Each row is a point on a tangle of strands that fork and nearly touch. The rows are in no order.
In the rows, 128 means zero.
Points whose rows are less than 103 apart are linked; no others are. Some points are linked to none.
Z32: [116 147 127 139 152  93 112 206 128 156 144 114  99 112 135  85 147  60
 115  89 171 143 155  98  66 137]
Z54: [133 169 143 110 146 114 148 138 131 139  68  94 123 167 129 116 130 100
 128 126 121 151 116  90 134 126]
Z554: [146 158 111 102 190  86 187 144 125  77 109  52 134 128 106 120 108 133
 125 165 152 115 111 111 114 123]
Z286: [109 108 177 116 140 120  86 135  98  72 125 170  82 165 159 124 148 159
 158 126 137 185 169 122 110 133]
Z650: [118 152 101 167 131 155 125 132 172 168 188 138 167  67 118 114 123 113
  99 108 102 147 115 141 128 106]
Z973: [ 68 139 129 118 164 139 172 166 137 121 133  96 122  94  86  93 140 127
  85 148 163 145 130 160 155  79]
Z9: [111 133 133 129 174 127 192 174 133 102 112  51 103 121 116 105 145 140
  68 164 157  91 158 112 125  95]
Z380: [115 118 139  85 112 101 126 168 114 151 113 123 117 102 109 104 101  41
 157 114 110 173  96 137 113 124]
Z966: [144 100 136 132 113  88  90 155  83 124 160 139  92  77  84 101 175 121
 111  60 174 110 137 133  89  74]
Z326: [119 163 142 110 146 101 153  94 200 105 111 135 139 138 151 115  93 122
 102 173  79 137 149 116 131 150]
Z913: [108 138 134  84 124 172 113 187 130 108 124 114 144 111 137 120  97 135
 100 140 122 177 123 165 119 105]
Z99: [129  88 100 107  84 123  65  79  86 141 107 158  99 168 114 176 134 134
 125 116  81 130  89 111 135 120]
Z974: [126  82 128  95  83 137  86 149  71 131 119 111  95  99 162 141 124  93
 132  72 129 124 116 105 116 109]
Z771: [134 115 137 135 104 167 115  94 165 114 121 155 167  94 163 120  87 160
  98 126  93 141 128 119 152 132]
Z336: [150  90 101 150 130 123 103 151  86 141 169 116  84 104 107 160 186 105
 134  59 160  58 144 137 134  99]
Z376: [133  96  86 130  95 214  97  94 141 142 151 124 163 100 163 171 125 170
  96 111  95  93 129 134 128 112]
Z490: [167 101 193 129 165 137 121 162 117  89 118  85 128 105 110  98 161 127
 142  90 163 104 115 118 163  97]
Z463: [ 82 131 125 164 124 174 158 121 214 164 154 109 154  98 143 102 104 106
  64 139 100 150 139 140 124 119]
Z987: [141 143 154 178 115 158 159 169 168 177 139 121 150 126 163 104 156 129
 128 102 159  90 180 140 152 138]
Z962: [146 122 179 152  74 107 128  85 125 147  89 173 127 165 153 103 141 107
 154 117 131 131 126  82 150 174]
Z211: [145  90 174 109 130 139 108 179  93 107 121 103 124  88 149 114 142 120
 152  75 150 114 133 112 146  96]
Z711: [124 140 132  88 139  61 144 140 132  74  87  78 102 144 164  91 125  94
 118 126  83 139 152  94 103 126]
Z872: [105  76 174 133 110 181 128  93 154 109 161 153 151  88 182 124  76 139
  62 147 124 137 170 148 121 140]
Z612: [134 150 135 166 184  80 101  93 137 164 133 164 126 173  91 134 138 143
 157 148 126 198 116 113 132 155]
Z898: [154 110 113 172 105 108  81 128 148 167 191 172 143  69 142 123 134 135
  50 110 127 104 121 135 130 122]
Z184: [ 95 106 165 101  83 147  94 129  69 116 110 155 100 135 174 111 137 102
 167  91 129 158 159  98  92 142]
Z682: [ 97  55 151 118 124 121  50 101  53  99 162 163  60 140 117 144 149 140
 133 137 103 157 120 113 135 137]
Z26: [152 144 123 199  91 110 130  88 160 148 175 188 138  88 124 101 164 168
 102 106 179  67 169 133 100 113]
Z577: [114 167  70 106 106 131 179 123 190 151 146 102 149 139 131 126  93  91
 108 159  51 103 140 146 116 159]
Z514: [147 128 114 159  96 151 115 157 101 186 167 134 134 122 164 130 150  86
 143  75 142 118 126  96 100 158]
Z426: [164 114 150 134 140 180 128 128 108 110 108 127 166 130 155 145 138 170
 167 137 165 117 112 104 160 124]
Z151: [ 79  91  97  90  70 137  85  77  54 129  97 140  50 136 155 173 151 104
 166 106 137  85 134 115 128 153]
Z510: [ 96 113 148 145 152 166 163 165 134 132 119  96 140 106 113 113 128 155
  98 158 176 138 118 141 166 104]
Z587: [130 132 137 105 154 121  82 126  85 102 130 180 115 148  86 139 132 147
 169 148  99 197  92 139 133 126]
Z305: [154 147 172 106 171 132 133 152 117  97  77  98 131 150 139 126 131 164
 153 134 191 147 124 107 113 129]
Z494: [105  68 166 134 134 139 129  97 148 107 165 143 144  54 154 101  85 138
  60 155 138 128 140 150 159 121]
Z503: [112 148 148 172 145  96 171 115 196 139 114 112 116 144  78  79 145 139
  51 152 151  85 154 146 148 106]
Z10: [159 112 145 139 124 162 140 137  72  98 107 126 144 130 151 162 136 158
 205 113 149  89 145 125 166 134]
Z370: [125 133 143 120  90 186  89 120 127 132 109 163 161 165 102 146 114 185
 110 137 101 166 127 153 128 133]
Z524: [138 146 138 146 156 128 107  57 164 120 120 179 170 128 120 125 103 190
 135 156 132 176 107 118 124 133]
Z718: [ 96  98  89 149 114 127 215 100 156 113 173  98 142 119 139 116  87 107
  85 201  60  89 154 140 122 154]
Z930: [162  92 152 151 140 173 128 127 121 123 147 103 143 106 117 126 172 160
 131 104 148  62 114 123 195 105]
Z158: [105 142 145  99 192 123  84 133  98  83 134 157  94 156 101 124 140 155
 135 148 109 215 143 127 111 123]
Z266: [119 151 128 145 140 139 166 112 182 113  99 106 160 163 139 150  99 174
 105 196 140 152 101 140 130 162]
Z863: [143 183  86 120 133 120 187 106 130 115 102  98 140 154 119 124 103 135
 114 195  77 110 125  89 129 143]
Z574: [160  90 142 144 106  97  96  73  72 111  94 139 116 160 117 161 153 146
 176 117 173 106  83  96 137 168]
Z92: [155 109 137 146 108 120 130  74 118 122 119 160 124 150 164 160 139 148
 188 111 102  81 152 109 175 154]
Z505: [ 99 128 131 124 167 117 111 187 135 128 152 110 110  64 142  77 146 122
  98  96 153 151 165 137 110  65]
Z687: [103  97 131 115  63 132 103 118  75 118 119 119  83  76 185 123 145  88
 170  60 157  97 139  98  81 163]
Z694: [128 153 156  96 139  96 144 166 114 115  76  83 100 166 160  94 142  78
 127 113 118 132 160  89 105 128]
Z752: [120 176  98 124 116 142 138 150 174 180 141 124 146 126 109 124 104  63
 125 117  92 167 111 136  99 141]
Z331: [150 140 109 177 121 123 117 167 103 180 194 154 129 108 118 123 169 103
 113  92 171 125 115  98 102 142]
Z783: [158 135 146 136 131 135 133 129 169 127 106 131 185 121 146 111 109 149
 129 152 136 141  84 123 163 122]
Z873: [129  96 108 115  70 129 101 112  93 136 107 121 103 174 174 194 138 116
 148  83 138  67 109 135 157 158]
Z81: [ 51 103 127 167 147 124 188 100 186 137 172 138 137  98 105  86 114 108
 106 135 117 152 130 175 158  92]
Z84: [118 157 123 161 137 160 143 184 136 179 147 132 126 118 116 100 169 142
  91 121 199 104 182 153 115 112]
Z727: [119 117 148  78 158  61 107 126 126  77  95 142 112 139 122 112 109 102
 211 129 135 170 102 148 106 135]
Z984: [134 143 148 142 135 140 134 216 118 151 146 105 109 120 128  98 162 107
 104 100 187 111 197 153 107 123]
Z197: [184  96 132 147 122 117 113  93  98 108  93 116 140 167 137 168 145 149
 177  92 159  73  88  98 163 140]
Z616: [151 102 129 118  97 131 102 105 165 130 135 161 175  84 133 129  93 107
 144 125  48 126  87 148 164 122]
Z607: [142 137 147 103 182  81 115 132 121  73  95 113 121 149 149 116 126 177
 165 142 178 173 146 117  88 107]
Z820: [124 118 168 108 105 160  96 142  70 105 115 171  97 164 136 138 140 159
 158 123 141 157 149 117 144 138]
Z775: [115 158 123 206 123 134 140 118 169 175 160 181 131  94 116  90 160 169
  86 113 184 110 159 124 106 113]
Z743: [161 105 170 171 105  81  87  66 123 126 118 186 129 167 133 131 143 141
 153 122 135 135 112  91 146 175]
Z521: [149 130 166 176 160 154 186 141 169 121 119  73 157 159 127 120 140 164
 110 152 206  97 128 131 146 150]
Z111: [113 137 131 138 137 135 174 154 180 124 117  83 154 145 133 122 110 149
  74 204 154 132 115 151 142 136]
Z181: [104 127 149 100  90 124 106 144  92 152 105 135 104 108 127 113 116  59
 146  87 136 182 107  97  92 146]
Z728: [147 116 161 174 121  92  91  69  84 155 114 158 120 167 114 134 155 147
 180 119 184 137 108  87 138 171]
Z406: [125 130  98 166 121 141 105 148 107 173 171 153 135  87  98 124 156 167
  83 118 197 120 125 139 119  83]
Z742: [131  84 125 122 100 120 100 158  65 139 153 114  97  86 170 137 153  76
 155  54 150 101 137 106  99 141]
Z626: [183 105 148 141 120 113 103  92 120 111  94 114 166 129 125 148 124 149
 164 112 135 117  67 102 156 133]
Z588: [ 72 121 102 172 139 107 210 119 179 136 138 103 116 112  95 105 121 123
  45 189 135 110 139 160 147 101]
Z315: [153 118 137 149 138 127 116 105  48  93 111 148 128 165 130 152 150 158
 222 114 171 100 142 125 135 147]
Z468: [ 95 116 136 150 152 127 192  82 194  93 125 103 161 141 158 144  80 148
  93 193 132 158 116 138 124 157]
Z674: [ 71 129 111 176 116  91 193  88 166 135 112 119 101 142  77  83 135 142
  58 165 146  86 160 155 123  94]
Z732: [147 112 114 137  56 152  91 116  97 155 143 145 132 157 171 169 134 119
 140  90 121  96 132 122 136 162]
Z808: [128 157 103 100 131 113 154 168 170 171 133 110 135 128 104 110 119  66
 151 135  86 134 114 160 136 130]
Z363: [150 150 164  98 120  78 135 164 126 123  87 101 147 163 110 122 102 109
 134 151 156 152  79 147 140 152]
Z482: [ 96 107 119 128 155 153 162 130 160 113 143 114 166 107 102 120 103 132
 160 172 148 135  77 168 185 112]
Z624: [157 129 117 190 105 124 131 135 134 179 185 169 137 104 119 115 162 147
 124  88 161  64 171 144 127 132]
Z445: [137 103  64 158 113 155 101 153 109 174 193 133 126  90 135 165 157 165
  97 112 167  90 119 144 133  99]
Z265: [130 159 108 115 157 114 143  86 186 118 137 162 167 148 113 126  85 150
 190 172 132 155  97 164 136 138]
Z977: [136 191  87 109 168  67 152 107 138 147 100 103 148 155  90 143  97 141
 176 160 169 137 107 137  97 141]
Z129: [106 158 144  77 167 137 124 136 106  90  84 139  97 159 123 134 125 153
 145 134  95 188 146 108 112 116]
Z441: [105 175 129 129 145 152 139  92 176 128 102 148 139 167 115 131 119 170
  98 159  84 173 149 115 121 132]
Z185: [152 111 160 163 130 144 136 102 176 147 147 133 151  64 154  91 135 127
  87 105 125 103 151 107 175 112]
Z666: [101 176 103 103 139 141 152  94 169 110 104 138 143 175  88 132 113 153
  98 177  48 143 146 148 101 148]
Z408: [111 115 108 181 123 121 116 112 166 151 204 185 151  53 139 110 113 144
  60 125 145 130 153 136 101 117]
Z46: [123 190 117 127 119 164 147 147 168 177 107  96 143 160 145 133 119 122
  83 146 105 138 154 114 110 136]
Z407: [155 126  79 118  90 199  76 110 109 156 147 130 159 134 157 189 128 147
 118  84  89 104 131 115 101 119]
Z635: [152 179 127 108 160  61 138 147 123 106  82  98 142 179  98 131 108 126
 146 139 167 144  97 129 101 149]
Z799: [128 189  98 115 150 106 152 103 162 128 132 149 122 191  73 152 115 150
 127 186  70 152 132 142 128 156]
Z437: [ 89 119 120 120 164 128 174  59 192  76 138 138 161 128 152 131  64 137
 132 177 118 165 127 159 109 167]
Z853: [101 161 104  85 129 139 159 111 231 133 150 136 155 129 137 117  90  93
 112 137  54 116 135 173 105 162]
Z143: [134 149 161 142 190 129 106 121  87 117 110 163 120 153 116 133 162 156
 174 126 160 184 137  92 128 116]
Z501: [169  97 145  96 107 123  87  82 133 104 131 164 126 120 201 161 108 140
 102 106  93  74 157 111 150 136]
Z759: [ 83  74 129 101  93 146  64  85  39 114 127 164  49 140 134 163 163 118
 153 119 118 132 135 100 133 137]
Z180: [126  98 111 110 103 170  89 119  57 114 114 151 100 171 162 185 150 142
 173 108 109  97 150 131 152 125]
Z103: [132  81 154 112 126 119  85 112  60  73  96 145 103 134 163 147 145 149
 193 103 140 130 134  96 136 110]
Z566: [126 130 150 156 150  97 176 130 211 124 131  99 144 127  91  80 125 133
  94 152 153 108 105 156 167 122]
Z665: [137 120 146 109  84 137  95  88 172 125 131 195 169 118 104 120  88 127
 144 127  45 145 103 169 125 147]
Z817: [157  73 154  90 118 100 101 150  76  82  92 119 137 103 120 120 108 102
 158 129 137 136  72 143 149 103]
Z348: [117 184 123 126 183 153 153 101 136 108 106 126 106 178  95 148 136 185
 115 176 110 176 157 113 115 134]
Z757: [165 109 142 138 106 142 156 151  70  93 113  98 133 134 127 149 130 124
 193  86 128  56 146 155 170 139]
Z341: [128 131 140  84 173  81 149 190 145  92 127  81 111 106  89  95 135  87
 141 117 130 128 120 151 146  99]
Z780: [106 137 149  65 144  78 137 163 136 110  96 103 106 118 130 107 113  47
 174 110  95 155 112 137 113 121]
Z131: [132  94 156 118 120 198 136 107 138 128 175 147 140  45 195 125  97 136
  71 110 126 100 186 123 125 144]
Z484: [114 155 118  89 142  76 147 190 139 133 128  87  85 104 120  98 113  50
 136 101  97 135 140 142  94 117]
Z947: [173 113 175 156 116 164 156 174 106 120 117  90 139 145 110 114 143 125
 188  94 166  69 149 146 150 147]
Z230: [ 79 143 103 188 123 113 154  80 162 141 176 204 149  75 122  96 125 139
  73 142 167 152 134 135  80 110]
Z281: [104 145 101 135 147 153 206 147 120 123 119  52 125 118 131 123 137 131
  74 193 125 103 143  95 129 111]
Z861: [160 174 148 154 161  92 135  94 177 133  82 123 169 147 129 115 116 165
 145 130 182 148 122 107 110 139]
Z532: [143 176  56 105 147  93 192  88 130 139 142 107 154 146 110 150  97 170
 164 202 134 100 134 129 101 163]
Z810: [ 90 128 141  86 149  54 113 114 110  87 114 156  80 159  99 122 120  95
 189 154 106 198 119 140 110 151]
Z330: [135 121 159 100 141 176 131 164 101 108  98 125 140 113 148 115 127 144
 149 116 146 148 125 112 150 102]
Z77: [102 163 104 127 177 114 118 171 124 141 178 142 110  59  95  79 132 114
 112 107 150 167 141 138  90  58]
Z893: [107 128 172  90 113 121  94 150 106  99  99 157 100 142 168 112 124 118
 142 108 124 189 151 116  98 113]
Z858: [137  94 160 121  99 140 123 100  59 126  91 132 108 130 143 135 156  96
 186  74 143 103 124  85 146 142]
Z219: [132 102 155 128 159 129  97  96  47 106 109 168 100 145 130 145 159 143
 189 110 134 163 128  75 141 117]
Z316: [ 94 129  98 129 171 122 133  43 196 109 144 166 163 132 115 136  70 175
 158 177 126 171 113 162 112 150]
Z591: [164  98 148 145 120 122 108 155 115 140 138 111 153  97  82 114 139 141
  92 126 149 105  86 152 189 100]
Z23: [117 136  82 131 108 134 210 110 129 109 142  91 158 141 117 126  89 128
 113 227  71  99 131 113 124 157]
Z456: [145 185 135 141 155 101 152 100 172 135  78 118 135 177 146 126 125 133
 131 143 108 141 141  70 134 142]
Z369: [ 79 112 107 159 128 132 208 122 165 120 139  81 132 140 125 134 108 120
  64 203 119 136 109 150 142 129]
Z551: [138 133 127 100 143 159  90 118  90 106 101 169 155 138 109 147 113 158
 158 157 125 174  91 126 151 105]
Z714: [137 111 117 133  90 181  46  97  92 142 121 169 129 160 105 175 154 174
 106  92  71 126 137 134 118 122]
Z93: [132 110 117  96  87 194  68 121  53 119 122 159 120 151 132 169 146 148
 132 100 102 135 142 128 111 113]
Z56: [128 175 114 116 196 107 142 123 110 119 126 133  81 200  82 135 139 146
 118 158  85 187 148 102 117 139]
Z949: [ 90 114 133 105  61 141  98  98  61 126 139 157  70 105 160 125 138  98
 170  99 140 129 165 110  87 175]
Z697: [165 102 135 126 114 124  97  68 126 103 125 191 108 144 186 169 129 155
 148 108  84  94 184 105 161 152]
Z722: [153 123 154 137 143 108 147 160 161 130 123  97 139 121  68  91 138 134
 112 125 157 124  80 163 175 123]
Z39: [158 178  78  93 171  74 187 109 120 102 111  78 141 139 104 133 101 145
 164 177 147 104 116 118 108 152]
Z339: [123 129 156  75 136 120 117 183 131  85  88 109 130 135 156 116 101 141
 123 152 137 178 127 147 118 114]
Z642: [133  98  95  87 110 150  73 153  78 143 141 106 125  78 143 162 119  97
 122  80  97 140  92 110 112  94]
Z96: [149 151 162 145 180 138 169 134 147 104  90  67 152 169 133 132 148 156
 143 137 211 115 126 106 110 145]
Z755: [166 103  96 121  80 109  76  96 132 152 113 139 129 110 152 174 106 109
 111 122  67 117  78 126 150 122]
Z903: [ 74 117 100  81 147 169 174 124 174 105 140 122 159 134 117 124  92 138
 168 175 121 128  84 180 159 140]
Z193: [128 137 124 108  99 196  98 147 136 142 116 135 160 130 116 132  91 146
 109 132 103 179 107 156 112 107]
Z920: [136 109  99  88  92 151  63 124  79 147 122 140 139 114 108 170 102 102
 137 104  77 134  80 132 124 101]
Z809: [ 61 122  90 152 132 120 199 100 185 148 170 101 129 108 140 103  97  91
  55 178  72 108 166 144 112 132]
Z739: [119  85 147 107 136 104  52 114  50  89 139 180  88 135  86 137 125 128
 152 157 102 188  95 120 124 116]
Z21: [152 136 142 167 106 144 141 202  96 159 159 124 124 131 123 110 163  95
 144  76 193  90 177 150 116 141]
Z740: [133 143 172 130 165 177 162 183 151 128 112  83 130 115 133 109 162 128
 142 110 178 100 162 128 156 117]
Z653: [ 90 169  83 117 162  97 167 162 118 146 139  91  92  95  95  93 144 111
  68 155 142 101 163 126  97  77]
Z109: [150 120 130 136  89 186 118 162 115 166 133 125 154 123 154 137 136 126
 119 100 124 137 116 118 153 119]
Z598: [144 125 168 158 109 143 142 159 174 157 118 107 147 133 150 106 149 147
  96 132 152 111 141 126 152 132]
Z991: [150 120 105 145  82 163  87 142  87 161 157 150 137 125 159 153 135  94
 126  78 128 162 101  90  67 173]
Z491: [106 172  85  96 150  95 159 190 133 154 150  83 120 118 104 109 126  62
 111 135 105 116 126 151 121 114]
Z846: [163 137 102 188 121 115  98 142 129 182 202 178 143 101 133 139 159 140
  92 119 136 127 108 108 108 125]
Z770: [149 174 127 158 161  58 118  94 152 151 100 149 159 167 107 127 112 161
 170 146 153 173 105 124 121 142]
Z416: [ 98 156 132  67 113  78 134 140 112 120  93 149  86 170 102 129 105  71
 173 150 106 174 113 137 108 157]
Z427: [160  83 105 126  85 109  76 112 150 159 139 128 129 114 194 167 123 106
  87  97 103  90 115 124 144 122]
Z885: [ 94 150  98 187 130 134 150 118 183 176 155 156 131  92 107  92 138 141
  50 144 161 140 141 142 102 101]
Z50: [ 71 150  96 116 160 108 207 137 126 124 129  93  93 114  73  98 134 116
  85 152 141  96 139 150 142  71]
Z492: [144 139 101 154 108 136 114 149  89 148 152 158 117  96 104 131 182 172
 107  85 205  79 145 134 113  99]
Z700: [166  93 113 123  74 114  91  98 135 140 135 152 138 135 202 175 121 121
 119  91 108  75 157 135 147 163]
Z97: [135 110  84 122  85 184  74  92 120 136 128 153 120 182 148 203 142 163
 121  97  87  92 148 142 125 126]
Z166: [151 118 111 142  66 149  71  98 117 162 139 170 152 128 142 162 126 119
 100  83  87 153 104 108  75 158]
Z709: [124 185 106 132 203  77 126 110 122 150 140 133 107 175  86 141 142 148
 146 160 117 194 125 125 107 150]
Z956: [117 163 126 150 141  99 183 121 203 144 115  89 137 121 137  98 113 100
  62 172  98 102 154 120 142 117]
Z113: [160 122 125 156 104 109 100 147  83 125 170 150  84 117  93 119 183 142
 128  64 198  75 154 139  78 105]
Z548: [120 152 110  98 139 127 136 205 139 134 138  71 106 128 155 116 115 112
  77 139 129 142 172 123  81 103]
Z319: [155 143 146 106 154  92 158 139 163 120 113 114 155 128  90 113 110  95
 197 135 132 131  72 153 153 138]
Z90: [119 130 135  93 122  94 121 197 151  99 104  87 117 117 177 111 118 114
  99 119 115 156 148 145  97 114]
Z824: [114 153 108 118 189 107 197 123 182 117 120  84 161 131 105 112 107 122
 153 169 129 120  85 135 156 135]
Z449: [148 101 140 142 122 157 120 155  97 137 155 102 114  97 103 125 168 133
 124  77 163  66 135 135 157  97]
Z840: [ 97 152 123 191 124 173 162 161 183 184 157 125 142 110 150  98 156 134
  93 119 157  99 183 134 120 122]
Z400: [129 157 110 141 156 105 108 184 116 160 177 162 115  65 101 113 148  94
 121 100 135 172 115 113 104  92]
Z481: [160 121 122 191  84 133 140 167 116 171 168 130 130 115 143 130 146 118
 156  75 153  63 159 153 141 148]
Z475: [126 171  76 126 168  95 164  77 155 116 139 137 150 169  99 148 100 183
 151 196 100 131 123 149  99 172]
Z443: [130 103 157  74 122  90  90 144  98  83  94 153 109 108 124 121 102 111
 187 133 107 171  84 139 129 106]
Z206: [132  94 104 140 117 117 121 153  73 125 161 107  74  96 136 163 162  71
 174  37 160  60 152 127 111 131]
Z990: [164  80 131 109 106 111  94 161  88 130 113 113 139 114 110 130 114 114
 115 108 131 105  72 143 171 109]
Z367: [125 146 104  70 163  68 168 158 137  79 115  71 112 112 149 106 115  91
 131 148  75 116 129 126 119 112]
Z827: [153  93 138 172 118 144  81 101  88 131 160 180 120 181 128 172 157 188
 158 158 127 138 152 116 156 165]
Z128: [130 137 123 101 185  66 178 162 141  71 127  57  96 112  86  93 127 117
 108 146 132  99 133 144 122 104]
Z628: [119 140 123  69 177  97 174 162 153  79 130  89 122 116 123 119 117 110
 174 148 113 125 113 141 132 117]
Z779: [140 132 173 154 137 165 177 178 121 118 138  95 118 112 103  95 163 131
 149  81 174  84 176 165 153 124]
Z137: [128 163 157 118 171 169 127 120 121 112  82 142 128 164 122 135 145 156
 156 139 128 174 140  89 145 110]
Z48: [164  98 113 120  87 102  90  95 132 128 115 168 156 124 123 155 104 120
 160 140  65 135  61 140 154 125]
Z959: [133 135 160 138 126 131 116 161 105 138 142 117 100 104  76  84 172 128
 113  63 173 110 143 132 126  92]
Z794: [144 156  97 158 158 158 110 162 132 177 197 142 153  81 107 116 133  93
 110 108 117 168  93 122 102 112]
Z399: [134 118 160 113  98 135 112  93  74 134  84 150 107 127 124 140 144  92
 168  97 110 153  94  71 156 129]
Z931: [164 108 144 131 132  98 117 137 138 122 106 124 168 111  96 132 117 123
 174 129 124 124  46 135 171 112]
Z953: [138  76 135 149 109 119 109 121 158 132 177 146 138  65 154 115 104 143
  50 131 134  96 145 158 154 111]
Z629: [ 83 134  94  65 170 135 189 157 145  92 151  79 117 109 117 115 114 113
 131 178 112 123 126 157 129 112]
Z937: [164 104 124 149 117 136  63  89 102 128 121 178 131 162 131 165 144 181
 139 146 100 143 117 103 165 134]
Z61: [ 96 148 118 136 142 185 146 153 169 156 150 107 154  96 129 113 125 115
 103 122 111 167 111 128 135 112]
Z433: [118  90 109  98  66 135  64 100  65 142 109 151  92 119 107 181 118  92
 128 109  83 158  83 109  98 124]
Z163: [137  97 194 128 125 103 132 190 147  85 124  76 102 138 150  91 156 119
 109  98 168 117 161 143 103 126]
Z461: [112 138 112 125 153 105 163 179 126 107 134  56  93  95 131  93 150 123
  62 151 114  87 185 121  95  82]
Z871: [120 110 181 188 133 149 171 140 188 129 133 102 133 130 143  99 152 161
  95 165 180  88 153 146 153 140]
Z125: [123 143 155 109 144 120 135 183 119 154 120 101 130 112 120  94 136  81
 117 100 139 144 130 125 129 106]
Z927: [118 190 114  98 116 147 128 185 122 146 108  97 115 173 150 132 122 105
  92 134 123 150 164 116  80 133]
Z855: [133  85 104 145 125 124  52  60 100 130 135 167  99 189 111 186 154 157
 117 137  81 126  96 117 157 121]
Z812: [101  76 138 162 142 162 152 124 141 116 131 108 161  88 114 111 113 149
 111 154 151 135  74 157 184  97]
Z488: [173 139 165 169 143 111 118 106 149 138 105 147 162 157 140 127 140 186
 161 134 193 124 136 118 114 151]
Z179: [ 76 142 116 137 133 156 175 104 196 137 139  92 148 117 155 127  90 109
  61 166  63 137 156 128 110 137]
Z80: [137 184 107 137 159 107 175  70 182 112  99 115 144 163 149 120  96 146
 110 183  87 127 143  93 112 144]
Z173: [113 151 122 110  98 158 122 102 208 137 142 165 175 112 111 113  88 110
 117 114  47 142 120 181  93 148]
Z725: [105  88 111 102  84 130 102  94  69 125  90  97  78 157 157 191 145  81
 150  91 166  55 115 121 128 151]
Z123: [140  93  68 156 106 172  86 135 134 153 188 114 149  92 169 172 142 148
  77 110 126  76 123 129 137 110]
Z888: [138 155 116 107 159 102 131 127 134 118 106 147 149 142 106 124 102 127
 199 150 140 159  79 155 141 132]
Z483: [158 100 139 110 115 157 100  96 135 121 155 149 134  64 205 154  99 127
  83  99  97  81 168 118 134 144]
Z474: [167 128 150 162 128 135 105 100 105 128 122 176 156 174 147 157 152 196
 183 150 162 121 146 123 129 157]
Z487: [126 144 155 125  87 110 120 105 139 158  92 165 129 160 113 116 120  92
 146 133  85 179  90 122 145 140]
Z619: [ 90 144 158  99  87 103 119 110 104 152  89 146  97 156 108 114 109  62
 156 117 112 182 102 121 121 157]
Z412: [ 75 118  82  62 153 169 202 131 154  98 167  90 136 146 125 148 111 127
 145 183 119 109 110 163 137 146]
Z332: [137 138 149 133  95 178  77 127  93 148 121 175 119 178 123 139 135 172
 132 126 116 166 159 128 131 144]
Z396: [144 130 144 133  66 136 101 113 143 164 122 164 138 130 126 134 101  99
 122 103  76 167 102 119 116 148]
Z550: [126 105  98 134 128 134 113 100  38 103 117 152  91 177 140 190 144 141
 205 123 139  90 146 136 159 146]
Z761: [133  97 139 139  90 130 135  72  78 117  95 130  99 152 142 165 153 112
 199  99 120  79 124 102 170 173]
Z535: [119 186  66 110 114 142 162 158 159 165 129  84 140 153 121 124  99  96
  73 157  69 118 149 121  94 142]

A fork is a point with three links. Follow the links from the first point to the second and name the forks in between, in order.
Z624, Z665 | Z898, Z501, Z700
Z103, Z577 | Z587, Z700
Z180, Z893 | Z449, Z742
Z566, Z598 | Z619, Z898
Z739, Z443 | Z700, Z501, Z898, Z619
Z991, Z197 | Z619
Z96, Z591 | Z898, Z619
Z855, Z820 | Z742
Z780, Z129 | Z619, Z898, Z501, Z700, Z587

A fork is a point with three links, a tip a point with one. Leave the first point through the second and follow the links. Name the first fork or tip that comes.
Z437, Z316 | Z962
Z612, Z770 | Z742
Z624, Z481 | Z607
Z607, Z305 | Z898
